Each row is a point on a tangle of strands that fork, close into loops and nearly touch. The rows are in no order.
Two points are linked if the straight distance between their rows is under 892. Some points are linked to none.
z378: 55 -94 -121 276 101 93 63 -267 -229 262 -164 -60 596 -55 -4 202 -53 -318 270 -194
z886: -82 -366 -229 -158 67 111 -279 -47 467 583 -567 75 379 -214 -240 188 136 -555 46 322
z756: 84 245 143 264 -72 -164 215 85 295 16 6 -147 318 -361 58 78 32 34 -228 -137
z797: -94 79 -439 -153 -238 -187 -85 -389 289 169 181 5 31 -34 48 237 -140 -137 357 227
z155: 86 278 139 54 120 -341 101 1 -100 -228 43 -196 242 -197 152 -552 -24 374 100 -8
z953: -140 175 282 129 -51 156 356 473 -328 -335 8 42 -419 260 173 -1 52 -31 -181 -552
z64: -2 -171 -227 -159 -37 257 -80 -220 -320 251 358 111 118 -2 -67 249 -84 240 848 23
z915: -47 105 14 -147 -52 -523 -94 -13 66 -143 -197 93 87 -286 78 -466 10 225 -112 220
z445: 58 -250 18 74 216 232 -225 -120 -360 -109 -84 -97 362 -45 40 184 -212 -154 478 -244
z942: 121 114 -374 -21 266 38 -234 36 -48 -387 138 -204 -35 11 -329 508 292 11 468 -52
z29: -139 -322 393 159 -170 -64 168 220 86 515 -282 365 -166 13 52 76 -237 23 -323 48
z603: -4 475 -58 -210 197 61 50 150 -237 -441 365 -301 114 -21 342 -29 -545 202 -240 -154
z864: -77 198 51 113 144 293 -546 43 -111 -317 133 -350 -144 -23 45 56 -555 84 469 110
z822: -5 -262 -297 240 -320 219 223 -110 -24 571 -16 330 -34 -162 -202 208 168 -237 -35 159
z870: 66 465 120 176 314 75 -149 302 -162 -48 23 307 -452 113 333 69 -4 366 -115 -251
z841: 88 409 84 -260 338 177 234 271 -45 -406 482 -237 -3 158 162 211 -237 114 -521 -340
z786: 26 316 -57 372 189 159 -336 125 -31 10 -358 345 -180 64 199 282 193 22 74 -122
z985: -272 22 -153 -66 271 48 -230 -190 -527 -324 -145 152 83 215 30 169 -31 -94 -99 -147
z899: -192 -507 16 -17 57 230 -188 -380 -273 28 -326 8 117 272 112 99 104 -570 -34 -169
z641: 81 -257 61 -45 -385 -187 135 -64 320 279 112 88 -214 -438 -7 -232 -114 140 60 229
z229: 124 112 -177 55 -184 -348 392 -64 -275 -15 -120 112 -321 320 146 -270 248 -325 -446 -65
z365: 179 305 251 -105 407 480 112 165 10 -216 631 -151 124 -119 46 -163 340 455 -248 -298
z699: 139 -389 135 -81 -250 -386 358 -389 -140 -13 163 -257 17 237 -71 -114 -201 -13 -19 -50
z434: 12 216 6 -132 -190 14 66 97 -170 -452 222 -173 6 306 -37 -119 39 327 -223 18
z630: 194 39 -31 160 -270 321 77 61 122 -133 566 -287 -84 -64 -201 251 -33 360 438 -48
z145: -26 -388 -229 -61 -257 277 -141 -191 -222 259 20 118 48 -77 -68 102 140 -269 776 39
z353: -176 -89 106 -156 -194 -361 468 355 69 -183 -187 41 -219 -466 -132 -357 58 -239 -666 24
z163: -17 -218 338 398 140 29 -128 -178 412 45 -49 -119 -52 160 -137 219 171 69 264 -131
z879: 197 282 -40 -46 256 181 -399 245 -300 -497 257 -539 -198 -226 -212 275 -404 33 224 -4
z997: -104 57 235 253 8 66 -365 -30 -44 -207 -177 -282 -21 203 248 -115 -432 -107 253 -6
z343: -499 -68 70 50 -53 -172 -134 -135 205 -71 -245 245 -376 -8 -114 -315 230 -139 -176 307
z640: 454 59 89 71 173 -321 57 26 -85 -23 84 -149 63 42 121 -195 -117 399 366 -122
z427: 25 168 40 -167 -225 -174 573 315 89 54 -76 97 -470 -17 123 -492 297 -379 -642 -111
z648: -15 159 73 285 -175 247 129 85 -219 -414 91 -237 -155 180 35 -70 13 -26 -158 -281
z703: 120 164 -65 -8 69 5 -30 173 -245 -308 230 -173 -62 491 -140 341 -266 368 -105 -47
z810: 307 620 78 -253 398 280 -119 462 -61 -101 361 136 -342 223 246 -135 55 437 -264 -106
z187: 676 225 118 -197 106 -115 152 204 -214 -148 351 -219 -104 131 267 -176 -38 342 -73 -289
z36: 349 0 -132 -367 -535 -201 323 119 352 185 286 -18 -155 -341 159 -227 -97 141 -261 240
z14: 318 176 -108 153 314 138 -210 77 -62 -48 117 -206 45 272 -427 520 105 171 664 -74
z72: 243 403 -195 -317 456 -2 -373 217 -285 -383 239 -235 -402 -113 -53 48 -162 238 -73 -5
z620: -203 268 290 -172 26 75 309 216 288 -288 306 -76 45 -60 231 79 -80 279 -578 -400
z787: -10 -142 -247 142 140 -194 99 36 225 462 -449 218 251 -322 -279 31 86 -424 -201 397
z393: -270 77 -219 101 85 -92 -271 -313 -15 -149 -163 230 -59 -127 -15 -196 453 -84 204 141
z396: -240 -201 86 -3 355 -143 -236 -297 99 66 -165 36 200 -70 -152 -208 420 -74 595 55
z291: 319 20 121 -50 -20 -42 333 -19 133 251 365 103 -65 -320 270 -238 253 455 -16 -220
z12: -236 -656 -59 -181 -210 166 -68 -318 -95 242 -78 247 52 -267 -236 23 229 -311 350 98
z260: 198 43 -7 90 -237 -211 209 18 98 256 184 -22 4 -615 155 -284 14 194 350 -43
z51: -229 -683 44 -296 14 349 -379 -288 -63 233 -372 190 167 100 16 88 213 -282 192 -42
z63: -203 -266 250 69 -157 -118 -118 10 -203 -69 -434 144 368 389 -306 49 -24 155 -46 111
z462: -46 200 -8 420 -219 44 -168 203 5 -75 -504 175 -31 24 191 94 20 -261 -15 -8
z162: -91 -268 274 228 -334 -70 -136 -109 41 -13 -175 -210 -92 -2 107 -300 -365 -334 100 137
z252: -152 -430 -109 -121 371 217 -400 9 490 629 -495 24 131 -157 -255 -162 48 -568 -82 630
z344: 245 129 383 -116 56 232 225 141 219 40 414 17 10 -50 101 -295 386 624 -203 -190
z759: -600 31 100 37 -138 88 -62 8 -1 -354 -93 199 -434 391 114 88 -19 -157 -266 -149
z625: -226 -6 -349 -241 76 -374 -41 -367 259 65 -95 -48 514 -232 -75 135 43 -200 314 161
z545: -230 -181 -76 42 -117 -81 -264 -178 517 258 -317 160 2 275 -189 327 35 -224 -157 315
z416: 348 192 -295 -186 240 27 -10 145 120 -328 564 -376 -224 -257 -299 314 369 191 402 -183
z219: -69 -354 13 79 -360 -1 -99 -194 261 244 -100 -174 -193 -69 -50 -82 -402 -556 -85 415
z553: 76 -258 -126 -153 -40 -442 446 11 -108 -5 -42 -44 -155 -279 -264 -448 120 -288 -560 214
z622: -113 1 156 221 441 -70 -273 -326 295 84 67 -109 35 -35 9 -3 134 99 544 -133
z966: -334 -516 219 -150 123 76 -250 190 231 288 -631 233 43 -86 -202 -139 -67 -508 -316 344
z78: -53 -69 -179 -254 -42 -546 -50 -178 205 57 -345 85 107 -279 -175 -175 104 -27 126 457
z635: -231 -50 -27 54 -459 -43 103 143 126 -101 -193 89 130 -130 -256 91 -93 -121 -330 311
z881: -584 -115 361 92 -52 -5 -282 43 254 -175 -389 235 -282 287 17 -127 -34 -72 -194 135
z183: 195 443 182 -99 -213 -60 284 336 -7 -45 43 27 -185 113 410 -585 181 31 -393 -65
z261: -49 -2 -31 171 -324 369 -34 -59 51 203 404 2 -5 -109 -22 -16 -12 458 630 107
z508: -89 302 295 129 -317 -83 425 297 380 -166 20 -203 170 -99 110 -104 -189 -8 -575 -85
z15: 34 299 291 -201 -284 250 318 569 -9 -288 72 31 -397 230 272 -412 291 71 -318 -347
z39: -174 -241 151 56 59 41 -317 -292 523 298 -307 -100 177 358 -53 315 202 -128 200 81
z516: 10 -402 -44 -51 125 -253 -156 -309 -170 415 -520 141 239 304 -230 -159 136 -311 17 278
z765: -82 -473 11 -7 199 153 -166 -149 -25 718 -464 110 276 -1 -108 -457 50 -506 65 467
z267: -79 85 -178 -205 -231 -150 -125 -240 108 -197 205 -87 -68 98 91 66 -214 263 100 177
z970: -11 54 57 -133 -301 -366 328 350 -42 -15 -375 200 -149 -209 191 -159 -233 -290 -286 -67
z283: 150 -189 -165 -193 -40 -544 256 -284 -199 33 -16 4 -109 149 -3 -281 104 -118 -281 143
z969: 509 570 4 -152 1 231 117 326 -66 -90 324 -104 8 211 341 -458 71 249 -255 -66
z531: -258 -145 -395 -216 -140 92 5 -338 -367 -148 58 -58 613 60 -199 209 -204 11 366 120
z694: 423 160 -152 44 -66 285 40 178 283 -200 567 -298 -322 -224 40 143 308 238 186 -307
z636: 126 -175 -144 269 -12 -152 331 -109 182 672 -47 158 202 -305 -228 -8 40 -199 19 266
z573: -299 -638 423 -46 69 -110 22 1 79 282 -400 324 17 -105 -70 -199 -134 -226 -270 52
z529: 218 -31 -60 -504 -437 -122 218 98 -46 -170 290 194 15 -373 149 -465 144 241 -209 90
z62: -151 -17 49 127 -29 54 -211 -64 -114 266 -589 222 427 371 -37 -2 -96 -35 -84 299
z657: 129 -51 -278 26 99 162 -80 -265 -112 153 158 180 -54 137 171 615 -46 -71 253 -196
z989: -457 -164 13 149 99 138 -63 -198 -149 -192 -201 134 -84 194 81 181 82 -453 -271 -230
z826: -55 248 33 437 298 65 90 -70 -24 83 15 -50 474 -59 144 234 -106 93 62 -176
z842: 12 -52 -237 111 -308 164 62 -138 -162 240 65 369 54 -67 127 425 -24 91 57 -42
z120: 137 324 -37 250 435 399 102 28 -145 -54 623 -302 39 -92 -161 254 75 320 30 -268
z141: -154 -81 -271 -114 -57 -98 89 -338 -455 -390 -28 0 321 43 -151 53 11 -48 -18 -36
z404: -109 84 81 166 -220 89 217 85 -81 206 -56 303 -157 258 149 285 -94 220 -243 -103
z811: 0 88 232 22 255 -152 66 -79 370 -156 262 -86 -160 63 225 175 -133 253 -190 -324
z790: 244 450 -79 188 421 254 -171 217 -190 144 323 -228 104 52 -313 476 -259 415 235 -17
z243: 192 -59 -38 135 206 0 -16 160 -489 -178 13 -101 269 199 -158 308 -396 207 202 -193
z839: 409 364 -237 -165 223 -140 -156 177 -171 -315 228 -138 -383 291 3 357 -98 148 -73 -72

A piece is all that can be reached along the links. How many separate loops has the piece of each point below (a circle has one, a figure eight two, a Y none), and how many tips (points with one link)?
z12 => loops 0, tips 3
z997 => loops 2, tips 6
z252 => loops 1, tips 2

Name the points in between on the shortest way along the links from the first point to the second, in order.
z344, z759 => z365 > z120 > z790 > z14 > z942 > z416 > z694 > z630 > z261 > z64 > z145 > z12 > z51 > z899 > z989
z378, z162 => z445 > z243 > z703 > z839 > z72 > z879 > z864 > z997
z970, z219 => z353 > z427 > z183 > z15 > z953 > z648 > z434 > z703 > z839 > z72 > z879 > z864 > z997 > z162
z508, z915 => z756 > z826 > z378 > z445 > z243 > z703 > z434 > z267 > z797 > z625 > z78
z64, z39 => z145 > z12 > z51 > z899 > z989 > z759 > z881 > z343 > z393 > z396 > z622 > z163
